Each row is a point on a tangle of strands that fork, close into loops and nearly touch. The rows are in no order.
Two points are linked if the straight distance between their rows is under 95.8. Some points are linked to none.
(783): [ 20   9 -13  10  30 -39  -4  41  21 -26 -16   4  32  -2   6 -10   3 -19
 -63 -21 -80]
(178): [-23   5  -4 -23 -21  13  10 -13  -7  36 -31  27  -7   4  14   8 -23  10
  44  43  74]
(798): [  3 -30 -10  36  12   1   0  -2  -6   2 -27 -36  -1   4 -28 -42   7 -11
  48  -1  34]
(784): [-24 -20  11  30  52   9  27  40  14  16 -10 -48 -45  20 -26  -9 -43  11
  39   9   7]
(312): [-45  24  14   7  -5  -1  11 -11   3  20   6  -1  -1  26 -11  14 -36  23
  19  44  72]
(212): [  1 -19   2 -49 -32  23 -12 -39 -16  32  15  25  26   6   4 -22   9  -7
  24   4  21]
(293): [-38  25  -5 -20  -8   9  23  10  12  18  20  37 -52 -10  30  20 -34  31
  -1  45  15]
(387): [ -5  33 -32 -42   5  10 -14 -38 -14 -78  37 -13  29  16   4   2  23 -37
 -22 -77 -14]
(595): [-10   6  -7   2 -24 -22 -27 -22  -5 -11 -15  -2  14 -48  21 -14  35   6
  24  12  35]
(299): [  5 -14 -53 -17   7   0 -19 -46 -35  11  -4  -8  -4   0 -20 -31  56 -23
  61  -3  17]
(760): [ 18  -2 -29 -79 -18  16 -39 -39  23 -70 -23  12  24  14   6   3   7 -15
 -10 -27  22]
(234): [ -7   8   7  28  21 -17 -17 -18  -4  12   1  -7  13  41 -17  15  -8  16
  23  53  54]
(328): [-45  11  15  10 -17  50  40   5   6 -17 -23  38 -28  -9  13  46 -15 -17
 -13  10  49]
(606): [ 23   0 -34 -49  -7   4  -5  41  55 -57 -12  11  25  -3 -12  -1  -7 -12
 -36   0 -27]
(255): [-23  -7  31  13  18  17  32   8 -20  42  -2  -5 -51 -23  19  13 -10  25
 -10  20  44]
(58): [ -4  14  -5   6  -3 -29 -17   1  -6 -15  35  -9  26 -32  -4 -23  26 -15
 -36 -46 -59]
(718): [  7  -5  -1  47  61 -29 -22 -10  -9   5  -6 -31 -11  36 -32   7   0   9
  17  36  20]
(627): [ 18 -33  42  20  20  33  15   4 -28  37 -33  -7  11  15  -5  12   2  -5
  12   5  53]
(408): [-31  -3  40  18   7  16  -7  19   0  16   3   4  -9 -20   0  26 -10  22
 -17  28  15]
(855): [  8   9 -44  -8   7   1 -34 -19  12 -57  -5   7  10   6 -17  10  33 -25
 -59 -34 -29]
(140): [ -5  -5  22 -14 -30  34  28  26  24  -6  17  18   8   7  -9   0 -32  -5
 -38 -26 -39]
(463): [ 15   9 -35 -78   3   7 -26 -54  -2 -79   7 -17  17  16   2 -19  13 -16
 -28 -60   7]
(665): [ 11  -4  -1   7 -17 -27   8  25  34 -11   7   4  20   4  36 -32 -33  30
 -53  11 -28]
(75): [ 37 -38  44   4 -10  17  36  18 -23  44 -11 -10  -5  10  11 -14 -11  10
  -3 -13 -21]
(505): [ -4   4   3 -38 -17  18   1  17  22   0 -25  31 -20 -54  58  28  -5   4
  17  31  13]
(100): [-39  12  14 -28 -29   8 -29 -16   9 -45 -10  -2  30 -36  24  -4  19 -14
   3 -28  20]
(277): [-23   1  11  11  17  18  -8  32  37 -35  -1  17  -8   3  -2  33 -31  25
 -44  16  -1]
(168): [  1 -26 -26  38  56 -26  -1 -13   4   6   0 -31 -16  49 -36 -54 -29   4
  21 -16 -52]
(873): [ 21   5   2 -34 -18 -14 -21 -33 -16  -4 -16 -26  10 -44  48 -20  35  -2
  51 -14  36]
(19): [ 12  10 -22  31 -48 -40   8 -33  -8   0  15 -17  20   2 -14 -56  11  -2
   2 -15   8]
(437): [-36  15   6  24   3  13 -33  13  17 -30  -3  40  35   1 -41  26   1 -20
  -3  21  -3]
(833): [ 11  32 -52  -4  -7  10 -28 -35 -15 -30  18   0   0  -5  25  34  52 -18
 -46 -54 -35]
(872): [  9 -10  34  18  15 -12 -24  10 -18  -2   8  -1  20 -45  -7  -1  33 -17
  -4 -30 -51]
(450): [  4  11  10  10  10 -39  10  26  17  22  25 -19   0  33   6 -21 -39  56
 -29  26 -29]
(861): [ 29  18 -28 -58 -28  -1 -32 -15  24 -40   0  37  31  13  38   2  13 -26
  12   0  -4]
(37): [  1  21  -3 -31 -23 -18 -15 -29 -15 -21  59  -7  30 -17  16 -31  23 -15
  -3 -50 -30]
(83): [-12 -14  32  -9 -34  38  47  12 -11  34  18  16 -17 -10  10 -11 -17   4
 -11 -17 -11]
(423): [ 31   1 -40 -44  13   2 -32   6  22 -74 -15  -4  18  -2 -51   9  16 -20
 -37 -26 -13]
(796): [ 49 -48  33  22  17   4  -4  -1 -29  33 -14 -14   5  17 -14 -23  11   2
   4  -8 -27]
(707): [  5  12   3  12  -5  -8  25  59  18  11  -2   4  -7 -24 -13  10  -2  17
  41  28  -8]
(856): [-23   1 -19 -28 -22   4 -45 -66 -14  -9  24  33  16 -14  15 -10  41  -5
 -26 -10  -4]
(775): [-14   8  69  31  34 -22  22   7   5  35  -3 -35 -33  33  -7  44 -45  23
 -18   1 -17]
(542): [ 11  13  24  26  -4  -7  80  18 -12  19  -1 -12 -53  36  14  17 -41   7
   5  15   5]
(130): [-11   4  27   3 -47  39  28   3   3  -4 -26  13  18  -7   9  21  -8 -19
  14  -2  38]
(723): [-18   9  15  17  26 -12 -26   5  33 -22  14  14  17  40 -13  15 -39  14
 -62  13 -28]
(778): [ 18   2 -25  50   6 -20 -27 -34 -37  11  -6   2  -6 -13  -6  10  55  -2
   1   6   0]
(444): [ 22  -9   0  27 -36 -21  23   2   6   6  -4 -25  15  -2 -12 -52 -14   9
  27   0  24]
(579): [ 18 -10 -15   0   7 -14   7  36  43 -44 -26   0  34  16 -12  -4 -25 -28
 -60 -23 -44]
(120): [ 27  -3 -27  33  45 -43 -20   2 -12   7  13 -12 -14  26 -10  -8   7  31
   6  34 -22]
(885): [ 14  17  -8  36  -4 -41  -2   7   9  -6   4  18  40  12 -30   5 -17 -38
  -6 -10 -52]
(18): [-16  30  40  13  21 -17  54  26  -7   9  15 -12 -60  43   5  52 -27   8
  -4  19 -12]
(357): [-16   8  24  37  23  -3  32  48   1  22  -9 -25 -21  -9 -39  25 -37   8
  38  22  13]
(565): [  6  25 -17  14 -13 -10 -28 -34 -29 -25   7  -6   5 -21  25  28  67 -26
   0 -31  -5]
(89): [ -8  36 -53  61 -18 -27 -14 -31 -15   4   5   1 -13  -2  -5  19  29  10
 -32  -1  -8]
(640): [  6 -21  34 -23 -24  26  21  -2 -19  34 -29  -9 -15 -56  45  -2  21   3
  10 -14  47]
(815): [  8  -9  33  45   3   1  -6   1 -20  12 -37 -10  18 -18 -19   7  11  -9
  29   6  45]
(190): [ 13  -3   2  10 -15 -12  -8  -6 -13  23  19  10  36  13 -42 -13  -1 -26
  20 -15 -31]
(528): [-41  10  28  13   7  26  49  -5 -31  19 -13  31 -37 -21  24  32  -9  -8
 -25  15  64]
(818): [-27 -15  13 -51 -22  49 -12 -10  22 -26  -2  14  11 -18   0   3   2  -8
 -24 -34  12]
(126): [ -6  16  -4  24 -10 -17 -17  26  21 -42  -8  15  39 -13 -34  23   7 -45
   4 -16 -30]
(238): [ 23  38 -45  15  -4 -24   4 -20 -12  -6   6  16  30  15 -13  23  13 -54
 -24 -44 -60]
(365): [-31 -28 -25  17  30  22  20  22  18  10  -7 -40 -30  19 -15 -48 -26  15
  52  12  39]
(147): [ 18  -6 -11 -14 -23   2 -18 -29 -28  14  15   7  26  18 -25 -18  37 -26
  41 -10   1]
(303): [ 35  10 -23 -22 -19 -15  -5  25  24 -27  11  30  43  12  27  -1   7 -15
  -8   7 -31]
(208): [ 22   7  13  13 -34  14  48  15   7  10 -21   3 -19  12  32  22 -21  18
  11  29  37]
(122): [  3  -3   2 -23 -21   0  -8  -4  18  19 -14   7 -17 -45  62  -9 -16  42
   3  36  19]
(516): [ 29 -27  -4 -15  -1   2  15  51  -4  21  -2 -13 -14 -20  -1 -11  15  12
  55   8 -17]
(219): [ 51  22 -50  40   6 -39  10 -14 -28  25  -4  -8   0   9 -23  12  24 -38
   8 -32 -59]
(278): [  0 -11  37  53  37 -17 -32  -3 -21  19   0  11  10 -24 -14   7  16  10
 -22  -3 -47]
(35): [-32  -9   4 -13  54   4  41  38  -3  26  14 -45 -81  42 -17   0 -27  25
  28  14   1]
(445): [-15  -9   7 -26  48   1   1  19   1  52  26 -25 -48  33  -2  15 -20  46
  19  49  18]
(538): [-15   0  -3  -3 -25 -10 -24 -16  20  -7  25  16  13 -26  24 -43  -9  29
 -41   6 -11]
(549): [-12 -26  -5 -30 -12  19   2 -30 -11  46  -6   6   0   9   2 -30  -7  13
  28  27  54]
(138): [-18 -23  13 -33 -17  68  19  13  20 -26  -3  26 -20  -9 -17  18 -18  -9
 -41 -32 -14]
(294): [  8 -13  -6 -42  -5  30  13  25 -14  28   3  12  -7 -25 -10  12  19 -13
  69  11  15]
(57): [ 19   8   7 -64 -27  22 -22  -7  25 -19 -11  25  13 -19  57  20   5 -11
  18   7   5]
(258): [ 14 -25 -55  33  34 -21 -15 -25 -20  24  19 -21 -26  36 -22 -52  13  16
   4  17 -26]
(511): [ 24 -34   9 -23  -5  17   3   3 -10  18 -32 -33  -9 -44  25 -31  29  -5
  50 -11  48]
(630): [-21  17  13 -15  10 -10  17  26   9  28  39   0 -36  22  14  10 -36  57
 -17  44 -14]
(330): [-35 -14  49  33  42   6 -26  -6 -14  33  15   2   4   2 -23  14 -16  26
 -28  13 -11]

A piece is two or more points that can be reached from each other along the links. Count, over all rows, the pieces, the separate loops (a circle has one, a figure eight two, a Y none), the forks (points with three links) and the tips (points with one).
pieces -> 5
loops -> 0
forks -> 8
tips -> 18

A tip is a point with one link. Name the tips that can be reached along the links from each point below, in the order of the rows.
(277) -> (37), (775), (723)
(760) -> (783), (387), (89), (122)
(357) -> (293), (627), (19), (538), (294)
(178) -> (299), (168), (437), (219)
(595) -> (796), (640)
